A landscape with many valleys, sampled at points; each row gives a point and its height.
A ball rolls from a point to whichever of its 2 nearest points has the largest drop for the distance, and stops where none of them is lower. Distance is the straight distance between rows; heights are no part of it.
Midub: 164	158	128	130	152	144	84	117	117	136	122	117	134	144	146	89	148	125	129	92	138	162	121	162	158	146	143	117	114	128	135	113	120	96	130	161	119	145	117	124	126	115	120	139	179	115	101	123	138	112	143	146	125	108	141	144	116	128	138	119	131	140	125	94	116	136	118	88	96	140	140	155	119  height 517
piz: 140	134	115	123	135	109	97	131	121	123	162	124	119	111	142	101	147	111	116	129	91	130	109	132	166	141	118	104	97	106	153	140	124	136	134	121	173	116	139	109	127	134	80	136	131	147	128	121	141	96	114	136	143	119	150	112	145	118	123	109	118	110	138	184	118	140	129	134	156	106	123	151	136  height 308
sor: 123	134	104	150	116	128	122	139	126	120	175	152	89	159	129	76	114	126	159	129	154	137	134	129	185	135	124	140	157	142	135	124	158	93	98	97	125	150	148	136	140	96	80	126	124	110	130	106	139	124	136	137	154	113	112	111	119	136	118	118	121	157	145	109	113	105	142	98	128	154	144	124	162  height 495
Fafam: 151	127	117	112	124	158	136	129	113	141	119	171	123	113	151	129	120	122	112	153	95	110	139	115	123	130	144	106	154	144	140	178	121	129	138	128	124	91	142	126	94	127	107	158	144	110	114	155	121	103	149	164	133	142	148	117	130	124	131	127	147	126	122	155	138	106	183	124	125	107	142	171	137  height 360
gini: 133	141	113	137	97	120	131	140	133	102	144	129	110	148	103	109	135	116	134	123	129	134	130	130	158	131	112	121	151	132	148	114	147	109	114	107	129	143	139	125	151	107	102	117	118	123	130	122	144	113	131	123	140	115	117	108	122	124	125	125	100	144	135	104	118	123	132	111	130	141	124	107	139  height 516
nuvav: 138	140	138	115	143	130	120	113	121	147	114	120	133	131	138	122	117	135	150	125	145	158	114	143	124	142	125	127	134	166	97	129	136	114	110	137	88	131	90	113	120	142	135	118	149	97	122	130	125	163	135	166	96	128	117	126	109	111	121	147	129	146	128	97	132	114	116	103	104	132	133	155	119  height 212
Vezis: 116	105	154	150	123	112	142	128	139	138	135	70	139	133	125	173	145	135	139	147	109	138	131	121	104	123	91	112	102	141	160	92	133	158	118	111	138	117	118	139	140	142	131	107	119	136	150	108	117	158	115	135	97	166	79	131	134	167	161	152	130	108	97	130	139	138	98	158	127	105	94	95	112  height 42
Zupug: 162	137	137	142	140	127	136	124	127	142	121	134	121	155	149	137	131	116	154	149	74	127	130	129	148	145	112	112	159	180	123	137	137	128	109	109	111	109	107	122	103	136	125	140	156	71	126	126	105	139	146	200	87	163	131	106	123	122	149	138	146	136	105	127	130	109	151	124	93	118	118	174	106  height 365
Binik: 117	124	125	140	111	117	127	130	135	118	123	124	105	124	111	142	132	113	124	124	118	133	122	126	122	101	111	126	153	183	127	137	150	96	114	103	97	131	99	120	133	127	126	113	119	108	146	130	131	142	143	161	99	142	103	112	115	124	144	141	122	169	104	112	158	111	131	122	109	121	134	137	120  height 355
lala: 142	120	165	141	118	171	125	150	121	116	95	158	134	139	141	132	120	100	126	118	134	130	141	99	100	120	142	143	157	127	123	130	131	106	125	140	105	138	134	119	127	155	174	150	98	107	129	158	120	145	164	124	104	138	111	136	107	110	139	124	141	165	141	82	136	111	132	113	95	148	145	129	128  height 440
kovi: 140	115	149	162	118	146	129	163	128	93	150	169	126	162	136	91	121	84	142	110	106	133	135	78	148	129	138	140	163	121	146	125	148	98	103	102	121	135	177	101	141	147	129	133	93	121	134	138	112	113	160	115	138	128	111	114	115	80	110	102	127	148	155	102	114	106	137	109	106	149	148	117	160  height 504
Gumen: 158	152	101	117	141	101	133	105	141	135	127	105	137	109	130	131	158	155	105	134	114	133	100	142	138	130	139	117	134	129	131	130	125	153	128	122	129	98	112	142	104	87	89	115	156	125	129	115	127	95	125	160	139	126	157	119	135	152	128	117	132	103	108	154	131	136	146	138	158	125	100	156	131  height 657
nok: 113	132	111	130	118	108	110	125	135	118	136	110	103	111	82	145	137	107	123	134	111	131	105	147	110	106	93	100	127	188	151	131	141	103	119	92	94	143	71	131	143	124	87	113	128	106	157	125	142	154	140	168	94	134	102	108	129	153	151	148	104	168	111	134	153	110	135	128	117	118	128	133	119  height 322
sebi: 115	100	144	113	121	160	142	123	128	147	96	159	129	127	113	155	77	129	116	149	137	108	144	99	69	125	109	141	134	145	127	158	90	137	118	119	120	115	105	149	126	150	145	145	117	126	128	168	123	161	130	136	111	147	114	128	121	144	128	146	133	134	127	114	152	119	152	142	116	116	132	129	125  height 219
pom: 104	126	93	116	132	115	104	144	108	114	167	160	85	99	139	89	126	117	131	130	140	126	110	136	171	141	134	131	117	124	120	155	137	108	122	103	154	130	155	96	130	125	105	154	124	141	132	135	149	105	121	112	174	108	118	120	124	102	95	113	111	153	156	157	130	123	148	129	137	122	147	136	159  height 449
nukip: 140	148	138	124	130	127	136	118	130	133	75	128	144	104	131	174	142	126	115	135	109	119	120	132	84	116	144	117	147	159	97	149	123	133	139	138	103	103	100	120	92	143	172	132	139	113	140	152	112	123	139	171	98	152	146	129	125	123	137	128	140	121	101	114	146	125	134	128	116	113	117	151	107  height 291
kesu: 104	122	120	131	138	116	116	142	136	107	146	97	98	103	106	133	166	111	108	109	104	123	135	139	131	107	149	124	96	121	157	114	161	125	161	140	157	170	157	133	156	137	115	124	131	132	141	125	151	122	134	103	130	131	119	154	131	131	141	120	94	135	105	156	130	140	93	146	139	106	137	120	119  height 320
Petat: 147	131	121	120	130	142	112	121	119	124	139	134	148	144	115	101	134	125	130	128	124	120	125	134	149	145	111	122	116	88	131	121	100	139	119	141	152	129	138	130	136	104	106	129	129	138	123	122	137	91	111	110	135	112	157	123	145	121	128	115	119	108	148	151	102	146	138	128	139	153	123	104	141  height 407
ner: 121	143	110	129	133	109	120	145	132	106	144	122	89	97	127	127	167	128	106	114	88	121	128	137	157	114	156	130	118	112	136	127	152	124	155	127	158	148	162	125	130	126	122	125	125	148	137	116	148	106	130	112	144	126	135	125	138	109	114	110	105	124	117	155	136	150	116	150	148	108	131	129	130  height 324
kez: 121	108	113	130	114	84	86	136	123	136	158	110	101	106	126	106	138	113	131	144	101	148	106	134	155	127	109	102	95	150	144	152	146	136	122	92	154	127	130	114	143	137	66	127	129	128	137	123	145	133	111	138	139	124	103	112	133	122	120	131	107	139	119	165	149	135	129	143	134	102	140	145	128  height 218
lave: 114	113	142	122	130	113	143	109	141	134	106	108	141	137	127	153	96	139	135	157	132	141	126	125	84	123	92	125	114	162	111	125	121	140	103	110	114	115	79	125	137	140	132	115	127	123	143	128	121	170	114	160	89	152	108	124	120	146	135	160	126	128	124	116	144	119	126	133	119	113	107	110	107  height 371
Sipif: 137	122	115	124	140	92	81	128	123	138	171	95	119	108	137	125	155	110	120	127	95	148	112	137	165	124	120	103	78	129	147	131	138	147	135	118	168	125	116	111	139	130	75	127	141	135	145	114	129	134	101	144	144	129	122	118	132	129	125	114	119	118	116	175	137	142	115	137	158	86	130	155	121  height 267
sarig: 128	129	101	135	148	135	133	142	121	137	161	155	119	141	139	105	117	149	143	122	148	97	121	111	164	132	145	151	96	82	133	134	103	112	142	130	154	144	167	125	112	125	142	123	120	169	113	104	121	93	114	87	163	98	150	141	134	112	111	107	123	101	158	171	87	161	122	147	145	144	142	131	134  height 611
fod: 119	151	113	145	137	98	143	123	146	120	139	100	124	133	134	129	142	183	131	124	140	121	127	143	165	130	152	151	134	106	119	100	144	121	156	146	129	138	139	126	124	125	140	96	139	157	129	87	115	113	125	108	142	127	125	129	133	137	103	120	125	97	98	129	121	160	85	148	157	117	105	121	127  height 268
nof: 140	126	147	125	141	117	162	112	142	172	113	137	149	154	161	145	94	170	144	141	150	135	145	118	108	143	129	143	137	147	107	120	114	151	119	123	92	88	119	162	102	137	161	113	147	118	109	116	103	146	117	167	111	141	135	120	130	149	118	140	162	109	122	115	118	120	132	116	134	122	117	132	113  height 240
vava: 113	142	110	130	110	159	136	144	121	109	126	167	101	89	109	115	145	124	104	113	148	112	125	146	121	110	150	135	133	96	119	144	138	125	149	139	150	143	146	153	124	77	127	144	122	129	142	156	147	124	142	85	158	90	151	148	140	124	133	124	125	139	139	132	131	125	146	117	131	160	145	121	146  height 622
fuzo: 136	120	136	124	115	168	111	157	115	99	143	169	113	118	138	108	134	65	107	104	102	125	129	99	124	127	146	123	159	122	134	155	154	98	126	110	119	120	163	94	120	133	114	157	105	117	118	170	130	117	172	129	135	130	133	112	110	87	123	101	135	169	144	123	144	77	160	92	116	128	154	141	162  height 392
tinup: 151	166	97	131	126	141	100	135	122	96	135	149	119	107	133	86	172	100	102	109	105	136	113	142	153	124	146	113	131	104	137	129	142	103	152	140	143	130	133	122	124	95	95	126	145	128	132	142	149	78	149	126	136	109	160	112	151	119	128	104	114	135	120	121	121	131	130	108	136	129	145	147	152  height 346
pef: 139	130	138	142	123	119	178	112	150	158	107	158	137	144	151	143	99	182	133	142	150	117	138	119	114	132	143	167	168	130	116	132	133	133	135	129	90	100	124	173	100	120	162	105	133	127	129	122	116	128	124	151	131	137	131	117	142	150	121	133	156	110	124	93	124	113	134	129	140	140	123	122	127  height 188
voku: 131	132	116	115	110	149	138	136	119	147	142	166	108	114	143	125	128	137	118	145	108	106	136	114	131	126	129	120	131	124	129	163	122	145	142	115	137	115	151	131	110	124	106	149	133	132	117	143	135	102	122	130	158	114	148	125	134	131	112	118	134	127	135	165	127	129	180	132	134	118	149	160	144  height 383
dasan: 113	116	121	140	109	96	118	149	131	91	145	144	105	131	106	96	133	105	136	128	120	134	117	132	165	135	132	125	157	142	112	138	149	107	119	97	132	131	136	71	144	126	102	130	112	144	136	138	133	121	134	114	159	129	103	92	104	78	101	113	107	165	143	116	147	111	130	122	129	119	122	121	150  height 402
Tir: 134	121	148	135	114	128	132	142	134	93	95	131	149	141	127	127	115	114	141	121	137	120	118	106	126	148	147	140	172	118	99	116	129	106	109	145	116	132	127	87	134	134	168	132	107	137	123	132	115	132	130	104	134	135	119	122	110	71	107	121	128	136	140	87	134	122	97	104	107	144	118	115	137  height 608
zegi: 77	114	117	129	114	139	150	127	129	147	122	130	141	141	112	121	105	163	137	109	199	109	135	138	111	140	128	159	109	89	115	105	128	140	130	139	114	156	127	166	153	121	151	111	117	143	113	112	137	150	107	85	149	109	113	149	131	155	124	131	138	119	158	111	93	137	110	116	153	165	133	100	131  height 26
tor: 104	101	117	119	130	114	142	141	122	157	137	159	115	137	139	127	97	157	153	148	152	123	139	107	145	141	129	157	125	111	106	144	122	139	118	112	125	131	155	114	131	153	145	133	116	147	114	117	105	144	100	97	153	124	118	135	116	102	90	125	128	130	153	144	122	131	136	141	136	131	155	122	134  height 576
mek: 98	120	131	123	135	145	140	121	125	158	123	110	149	125	122	140	121	153	126	114	179	120	141	147	119	125	134	143	91	103	127	110	115	141	146	147	125	154	136	169	130	138	159	121	130	138	109	124	121	162	116	96	143	111	124	161	125	151	132	139	144	107	137	129	108	141	126	142	138	145	145	109	117  height 123
Pozaz: 120	122	138	122	129	157	120	121	111	148	137	123	140	124	117	125	125	123	122	111	162	133	147	151	106	120	117	126	98	107	139	120	115	132	143	155	129	148	140	162	133	125	134	139	130	124	100	143	144	152	128	114	126	121	123	169	135	158	144	134	132	120	134	123	120	141	132	124	116	140	144	119	120  height 194
dako: 136	138	84	141	164	117	125	134	128	139	172	139	115	127	171	106	122	164	151	136	134	122	108	116	183	152	151	140	103	94	120	139	116	120	142	125	145	108	135	108	103	146	148	130	144	172	114	95	110	81	116	121	170	98	143	135	134	95	99	105	122	95	144	173	110	164	118	139	138	116	137	150	145  height 626
giv: 156	136	121	120	136	91	130	107	151	128	136	103	141	128	131	134	145	137	116	148	83	134	103	137	150	138	116	104	125	126	133	134	113	178	130	125	151	86	115	118	117	110	92	106	141	137	139	121	119	100	111	147	141	146	157	109	140	131	127	121	134	94	111	158	139	133	141	147	161	107	80	148	129  height 665
Sudub: 94	119	125	133	121	81	170	124	156	113	123	97	123	135	109	143	123	173	147	128	150	125	134	145	141	124	141	156	134	114	110	107	140	133	140	126	125	137	129	132	143	125	143	95	125	159	144	89	122	140	114	96	142	131	118	128	136	129	112	134	125	100	119	115	121	154	83	151	150	113	107	100	120  height 234
bavo: 115	135	117	135	134	116	122	126	120	149	137	114	121	154	147	100	109	159	154	111	168	139	120	144	157	148	129	141	119	132	120	101	146	100	118	142	109	158	129	122	145	126	130	115	148	134	106	96	125	151	118	118	134	113	99	128	115	122	105	131	123	125	133	105	106	135	96	109	120	135	128	129	123  height 198
sozi: 83	113	125	127	111	85	157	125	145	111	126	89	128	139	107	138	115	139	138	137	144	130	132	136	117	125	113	141	128	125	118	114	140	143	121	116	119	139	119	125	155	130	130	118	115	156	148	113	132	150	104	105	125	138	101	124	126	137	118	143	112	125	127	114	134	127	95	143	148	123	108	85	112  height 191
lapu: 145	134	156	153	115	160	135	141	123	126	120	175	134	156	141	118	126	120	136	120	131	130	148	115	126	118	133	149	163	126	145	107	130	99	118	141	105	129	156	150	129	140	163	136	102	100	125	136	117	127	153	130	108	134	115	139	125	126	144	123	133	139	139	71	118	111	135	112	95	154	142	112	135  height 460
tet: 138	140	124	109	129	154	125	122	118	136	119	137	134	120	120	113	133	113	118	126	139	137	129	136	118	118	118	113	132	142	126	146	115	128	136	138	125	117	114	134	120	108	106	137	136	105	124	157	143	134	139	144	122	112	148	131	134	134	130	136	132	130	125	122	125	123	161	113	119	138	143	146	127  height 294
mibo: 112	104	152	112	137	148	136	112	132	161	118	125	166	126	125	173	85	133	116	149	138	129	147	116	65	122	99	129	108	140	127	132	86	159	114	123	126	107	95	165	120	145	155	137	133	139	128	152	128	175	122	144	94	140	120	140	133	181	147	164	153	116	122	134	150	132	144	141	119	110	135	118	112  height 281
Vupa: 110	115	135	111	143	120	105	135	126	139	123	96	126	97	141	143	142	116	111	130	128	135	136	135	112	112	143	110	105	132	119	139	124	146	146	148	148	134	122	118	135	157	129	144	141	134	126	140	132	152	126	120	133	135	132	144	124	123	144	118	137	126	114	165	142	140	115	135	134	101	145	157	108  height 316
zulo: 121	130	133	152	106	122	172	134	155	123	114	156	126	147	129	148	123	172	135	134	130	111	148	114	127	115	147	158	170	109	133	113	138	131	131	135	105	115	144	157	122	119	162	105	105	145	127	114	119	115	134	111	132	138	123	122	140	144	115	126	128	109	117	90	120	126	120	143	147	145	116	101	135  height 138
bati: 103	113	141	98	139	133	129	108	125	143	117	95	153	116	106	163	96	114	108	147	146	143	131	134	60	116	90	116	96	156	136	126	107	158	104	122	132	108	62	141	130	133	118	128	127	139	145	143	131	168	114	146	103	128	116	136	120	168	149	158	126	117	131	138	159	117	143	134	138	119	115	109	120  height 331
Finup: 126	123	141	108	157	144	122	123	129	141	120	101	153	97	118	157	142	120	104	119	143	136	130	137	101	108	142	108	103	115	126	134	108	165	161	161	156	121	125	144	116	125	132	143	137	135	128	145	137	133	120	105	135	127	157	159	143	151	162	122	142	113	119	157	135	137	131	146	147	113	137	132	116  height 353
gesi: 123	139	127	129	110	154	139	132	124	110	129	123	126	106	92	135	155	105	95	116	121	119	146	146	115	105	127	110	117	107	155	121	128	141	158	153	146	146	140	152	132	101	125	132	119	125	128	131	146	115	133	93	123	118	139	150	146	145	144	130	120	127	119	120	123	134	123	140	143	137	125	100	135  height 252
melin: 122	116	152	100	132	138	120	112	118	126	101	107	165	146	123	122	92	121	145	134	165	137	126	133	98	154	95	124	109	131	105	110	112	137	94	148	123	139	93	107	148	136	140	132	122	136	103	133	125	160	107	125	112	124	121	132	110	121	120	140	130	134	144	112	121	133	110	112	118	146	124	106	119  height 579
Gafof: 162	159	86	131	160	133	111	124	120	143	161	141	129	132	166	94	137	159	135	116	146	136	109	131	178	156	149	141	114	104	139	110	109	115	137	138	132	118	133	132	108	123	133	118	160	141	104	97	120	80	117	128	164	92	150	136	139	119	101	113	126	103	133	145	108	157	132	137	146	136	125	152	140  height 638
div: 121	114	154	143	115	130	167	140	133	136	113	147	127	141	143	152	115	147	137	129	126	119	151	98	118	116	140	156	154	123	123	118	134	132	124	129	115	128	156	140	133	160	177	133	99	126	132	130	106	140	130	115	116	161	104	129	126	129	115	129	142	125	122	103	136	126	112	148	127	125	132	103	117  height 77
Fute: 119	117	121	135	114	115	116	155	126	111	134	143	104	123	122	121	130	103	128	122	115	135	121	113	131	108	132	124	161	157	122	143	156	102	117	108	121	134	120	95	136	136	108	128	106	122	146	142	128	141	138	139	135	140	100	108	109	91	119	120	112	171	127	118	155	112	134	115	122	125	134	132	139  height 382
Vit: 158	169	125	134	149	129	111	107	127	141	117	117	132	134	136	118	147	146	139	105	127	143	117	163	143	127	146	125	128	155	131	116	125	107	141	146	102	136	111	140	112	113	128	116	163	95	124	113	129	127	144	168	111	128	140	137	134	152	155	138	135	123	114	96	112	122	122	102	101	142	130	148	115  height 498
famo: 144	146	139	129	156	134	124	89	133	145	118	94	146	115	110	161	129	112	118	127	117	145	124	159	85	105	104	105	111	161	153	116	111	138	118	121	108	103	65	157	135	118	119	108	146	105	145	114	132	126	147	178	85	140	133	135	133	180	181	155	142	109	123	116	136	112	132	118	113	142	101	127	112  height 457
Kufe: 169	163	95	129	144	115	127	117	132	140	141	130	124	134	153	110	146	157	127	125	126	134	108	142	167	148	140	140	140	129	124	121	124	130	142	133	118	103	124	129	101	107	109	113	151	119	122	105	118	93	125	152	147	107	154	125	135	131	111	112	133	110	120	133	123	135	148	122	149	127	123	156	130  height 648
Ponu: 137	118	127	122	132	102	115	128	134	132	119	117	123	128	160	114	120	149	154	119	152	154	110	144	150	160	134	135	131	148	88	122	150	113	115	141	107	145	109	93	135	137	134	120	152	130	122	112	118	149	111	126	122	118	106	119	111	101	97	134	122	140	117	112	126	128	99	109	113	118	129	141	114  height 141
Fil: 142	111	158	163	103	143	146	146	140	109	124	155	130	167	127	122	121	102	151	121	120	129	133	86	137	132	125	153	182	142	149	118	145	99	101	105	112	126	154	134	139	152	144	122	94	111	125	120	114	130	156	129	114	161	101	110	112	103	129	114	129	149	136	100	118	104	143	111	102	149	136	117	140  height 483
Feken: 141	141	142	138	143	129	148	87	144	120	94	111	148	147	106	150	96	110	132	139	116	132	132	136	82	134	99	123	134	169	141	121	112	137	103	106	115	102	61	146	133	119	135	121	139	110	146	119	125	132	141	181	71	145	144	100	140	163	177	158	133	120	120	105	131	105	136	126	100	139	97	99	114  height 428
teko: 135	135	128	114	141	143	120	113	122	130	131	111	152	107	112	129	141	122	110	123	129	123	129	127	123	127	135	114	107	92	132	130	94	169	144	152	168	116	130	121	121	112	121	134	132	145	119	122	135	109	117	101	148	115	164	146	147	132	137	120	140	98	136	166	112	150	136	148	162	138	133	119	124  height 381
Desa: 118	144	109	136	117	140	109	134	128	112	144	129	98	98	102	119	166	113	110	94	123	131	120	153	145	109	143	123	116	111	157	114	158	102	155	133	140	168	158	147	147	98	108	123	134	124	131	135	153	117	142	111	133	103	127	154	135	148	131	121	105	147	124	121	128	133	117	132	124	143	129	123	138  height 286
vepat: 128	116	147	121	151	142	137	112	128	166	116	126	157	141	157	129	117	169	153	131	162	142	137	135	112	137	123	138	112	116	120	110	100	151	130	145	97	123	129	164	120	142	166	125	135	128	96	117	112	151	115	132	124	129	117	154	131	157	121	144	160	102	118	128	108	138	126	124	132	131	142	125	112  height 208
bovor: 145	155	139	139	147	135	120	90	131	150	114	109	137	138	102	136	141	122	124	114	126	159	129	171	109	109	114	116	115	154	151	105	127	108	133	137	96	130	94	156	128	111	110	110	150	89	132	114	141	130	158	172	94	138	139	137	139	173	179	159	131	127	121	92	115	127	133	115	96	137	118	137	117  height 479
Batun: 159	138	108	116	128	140	146	111	121	126	131	145	147	141	126	98	113	140	113	137	133	112	127	134	140	148	107	121	140	112	126	141	92	159	125	123	139	103	122	131	117	92	94	144	137	125	114	130	135	86	110	125	157	118	179	111	141	130	120	127	134	110	149	160	106	127	159	131	147	150	110	131	148  height 432
sekov: 137	144	122	144	109	111	127	128	136	108	129	95	125	130	116	133	149	127	134	121	111	140	118	141	134	109	113	118	145	137	143	103	154	117	130	123	119	134	122	131	139	114	124	107	118	118	150	102	134	122	126	128	113	142	112	124	136	144	133	131	107	135	108	111	130	124	110	132	128	127	110	106	109  height 532
zazok: 159	139	138	112	145	142	113	117	118	141	87	125	145	126	157	145	131	129	132	130	134	135	118	131	106	131	148	113	140	150	97	140	129	121	129	145	101	121	100	100	107	146	158	140	153	105	120	139	118	142	137	161	103	130	142	136	113	113	128	133	135	139	116	111	131	119	128	97	105	119	132	151	115  height 257
Fuvo: 148	142	121	135	124	152	115	153	120	99	140	174	115	110	147	97	156	90	109	114	91	117	131	113	150	121	156	125	148	119	144	142	154	102	141	123	122	120	160	119	107	116	111	140	128	125	122	156	137	88	156	135	137	114	150	115	130	108	136	104	127	149	145	120	135	101	150	107	123	131	146	153	160  height 368
zuge: 121	125	118	127	118	100	91	126	121	130	142	96	112	114	118	131	142	116	129	133	116	150	109	143	133	113	96	103	101	177	151	138	152	123	117	103	127	142	115	110	151	136	65	118	140	103	144	111	142	153	128	159	114	132	99	119	121	144	146	140	111	151	111	136	143	119	116	133	130	107	123	153	118  height 275
roz: 110	127	133	146	109	135	131	133	126	137	134	130	140	170	122	106	113	148	149	122	158	121	142	134	134	138	119	147	130	101	133	88	140	108	119	143	109	161	142	153	149	123	140	113	115	134	115	101	131	138	122	93	132	124	101	140	120	143	126	132	119	129	147	93	100	122	104	120	123	154	116	94	134  height 124
lol: 132	118	152	110	121	133	134	125	121	120	104	141	148	150	124	114	102	124	134	131	147	116	135	122	117	143	124	142	144	110	100	128	113	120	114	146	127	129	124	108	131	130	150	131	118	130	118	142	120	132	118	97	132	123	141	127	113	99	108	124	128	125	146	108	121	133	126	107	127	148	119	105	127  height 596
Nalu: 104	122	122	105	127	147	124	130	112	143	129	142	127	110	117	122	121	128	115	129	165	133	138	132	113	120	119	122	114	137	119	144	127	120	134	130	126	154	122	138	145	122	115	137	125	116	124	142	146	154	127	110	130	110	124	150	128	134	126	136	130	142	132	132	136	128	141	124	127	142	146	128	134  height 251
fuza: 98	100	124	126	105	113	146	151	129	115	130	145	105	145	101	130	112	133	138	139	136	116	137	104	139	128	131	146	136	109	114	134	140	132	119	124	135	144	159	120	150	135	139	128	106	156	122	128	119	133	110	86	153	133	118	128	130	96	98	121	112	131	157	133	129	127	124	140	138	136	134	98	136  height 559
vikil: 100	91	157	109	142	123	109	130	142	133	129	63	145	119	133	169	131	110	123	140	126	133	141	120	102	127	127	108	93	132	125	116	103	173	132	143	177	140	138	113	130	159	149	148	121	134	127	127	120	167	116	103	115	147	127	143	116	140	160	129	145	117	122	157	141	138	100	152	135	95	130	133	111  height 260
zikar: 120	143	93	138	119	141	122	142	117	117	172	175	96	135	130	89	124	134	143	128	146	109	127	123	185	143	131	139	126	121	122	140	144	108	119	90	142	136	164	131	127	104	94	140	125	131	139	131	139	100	130	123	169	105	128	114	125	123	103	122	115	152	160	145	119	126	156	107	129	154	152	134	168  height 471
lif: 151	154	126	125	132	155	106	119	114	103	115	134	140	121	113	103	149	99	108	108	121	123	126	138	126	125	128	103	138	111	128	132	116	116	141	156	141	126	114	122	122	89	110	139	139	112	120	155	154	103	144	123	121	110	164	130	142	128	141	113	125	133	129	127	117	124	147	100	118	153	122	132	139  height 323
dul: 138	124	112	111	149	132	114	126	110	142	160	136	119	114	149	120	139	131	114	129	114	121	122	112	149	151	135	116	98	102	137	158	103	155	143	126	169	111	148	120	113	124	105	148	144	145	113	141	126	106	110	120	167	107	154	129	140	121	101	111	136	117	137	208	120	144	161	147	149	113	141	162	150  height 348
nenes: 137	138	145	112	132	140	110	115	120	113	105	83	157	123	113	137	130	104	125	119	138	140	116	154	89	132	116	114	120	137	130	110	123	122	115	158	118	136	86	112	147	127	140	129	130	112	138	139	134	141	131	135	93	125	124	127	121	130	145	147	119	133	130	106	136	130	100	117	114	142	119	115	113  height 560
bipal: 103	101	135	148	101	78	151	119	148	125	135	77	136	143	119	147	120	146	152	149	124	139	124	130	115	123	84	123	118	138	141	104	146	161	108	97	128	119	107	131	156	133	106	102	112	145	151	92	124	159	102	137	103	152	92	117	138	158	142	163	122	119	121	116	136	121	100	148	137	113	98	84	117  height 126
gotu: 120	107	150	134	111	134	137	143	128	139	104	139	123	122	131	160	115	123	120	138	114	121	139	98	92	118	116	142	151	162	130	145	121	130	124	123	114	123	137	135	135	160	151	143	112	114	133	150	112	148	140	146	98	163	96	125	115	130	131	133	141	144	115	120	150	124	136	138	110	115	135	122	119  height 154
kef: 117	106	166	138	149	121	120	134	138	147	130	86	147	132	148	173	132	144	127	142	112	139	136	119	107	128	132	110	98	135	118	115	103	179	130	133	152	118	141	131	114	161	149	132	126	131	131	128	112	172	104	114	120	152	127	145	126	157	138	131	159	103	94	163	142	153	108	166	128	88	110	141	103  height 199
Nebet: 136	129	150	143	139	105	142	119	150	138	125	85	144	117	135	189	148	139	126	142	91	128	126	131	103	114	127	103	116	145	127	114	122	168	131	116	131	104	126	138	117	143	141	122	123	130	156	116	113	144	115	153	99	163	118	131	133	167	142	139	152	108	83	132	142	141	106	160	132	95	99	139	94  height 127
risif: 133	120	146	124	133	126	158	102	143	114	82	117	151	153	120	142	80	121	141	151	130	124	119	118	80	138	101	142	143	161	116	126	115	138	95	117	113	97	77	133	124	132	155	119	120	119	141	131	123	140	126	170	84	155	125	103	126	133	140	154	130	125	133	103	145	106	132	114	109	127	88	110	106  height 401
befen: 124	127	102	121	125	88	99	146	120	112	144	128	114	114	133	101	133	131	136	139	122	137	111	141	174	142	143	128	123	128	108	142	144	109	126	118	149	133	125	81	132	130	115	124	133	155	145	122	128	124	112	121	162	124	114	112	125	92	98	120	110	132	134	143	135	133	113	129	136	102	131	137	129  height 425
doto: 106	133	119	121	114	152	148	140	118	131	128	155	120	108	124	118	126	143	122	120	161	107	143	130	137	123	146	152	112	80	120	137	123	135	145	137	137	155	161	161	128	109	153	130	121	140	124	128	137	123	129	88	158	90	146	161	137	124	122	123	127	134	151	141	113	141	134	139	143	158	145	118	148  height 612
Nagin: 95	107	101	125	137	134	144	140	123	138	148	155	121	125	124	122	108	161	150	125	171	105	141	114	146	135	136	160	105	88	106	136	115	137	135	126	135	151	162	135	123	135	151	135	117	153	115	118	120	124	104	73	172	97	143	143	126	117	110	112	132	112	155	157	104	151	120	149	145	143	148	122	135  height 595
kadol: 148	119	148	123	111	162	119	138	107	105	112	171	137	129	148	119	123	91	118	115	111	119	140	96	110	128	150	126	161	114	119	159	135	107	122	137	117	113	150	90	110	148	150	159	108	119	112	164	121	111	151	119	130	135	135	115	114	80	126	112	141	151	137	108	139	92	142	104	97	136	139	138	140  height 415
koli: 120	133	109	124	127	106	139	136	140	124	125	120	115	108	135	136	138	150	110	136	125	115	129	125	145	122	154	139	131	115	118	126	131	134	155	141	150	135	152	122	117	128	148	124	122	148	127	123	122	107	125	103	142	126	138	133	134	122	113	112	127	109	114	147	126	143	123	152	139	113	130	127	129  height 299
zoleb: 130	117	149	141	115	152	127	149	114	112	143	168	120	166	134	101	120	99	140	125	112	107	134	81	142	142	135	144	141	90	138	124	129	103	114	129	137	140	183	115	146	140	136	141	102	141	107	143	126	103	138	95	152	114	131	120	124	85	110	108	116	132	165	125	107	131	128	118	120	153	141	121	152  height 523
fazi: 139	134	131	112	127	105	124	107	130	121	112	92	146	108	112	149	147	115	120	123	114	139	114	148	116	116	122	100	123	145	118	119	131	133	119	137	125	134	96	112	133	125	120	118	131	126	146	126	132	135	127	145	107	142	125	120	125	134	143	138	116	131	100	119	140	133	111	140	130	109	103	119	114  height 546
lizas: 122	127	149	127	116	145	144	130	129	110	92	127	123	115	100	174	148	106	100	125	117	114	150	124	87	96	137	142	130	104	147	122	123	129	162	150	134	134	141	155	124	120	158	130	119	122	142	148	138	111	144	104	111	135	135	140	135	147	152	128	126	127	112	110	139	138	121	145	129	126	131	103	113  height 282
Dedev: 100	116	129	117	132	121	128	144	118	108	145	142	110	141	114	112	121	105	132	124	114	96	143	103	148	141	144	143	113	88	129	136	131	116	132	120	163	149	163	110	146	145	134	137	106	161	125	142	131	114	120	74	153	108	149	134	135	73	106	119	111	130	168	157	116	142	121	135	133	132	143	115	139  height 542
nata: 155	128	138	130	127	138	134	124	128	147	115	147	130	126	141	159	140	125	122	150	69	110	136	117	110	122	131	105	163	163	135	169	122	122	130	122	107	103	116	127	95	155	125	145	139	97	122	148	117	103	153	185	101	161	140	110	129	126	149	132	141	141	93	134	147	105	155	124	111	99	128	173	114  height 327

Call two points neighbours if one is among the 2 nearest of the other. Go from one point of each pair to the other, from neighbour to neighbour, staying as low as possible. Name the highest point that can't be avoided.
div and Ponu: nof
Ponu and zegi: bavo
kez and zegi: voku
gesi and Vezis: ner

Where does a ball stop that starts at each point below?
Vit: div
teko: Vezis
nenes: kez
Gumen: Nagin
fuzo: zegi
pom: kez
Dedev: zegi
Midub: zegi
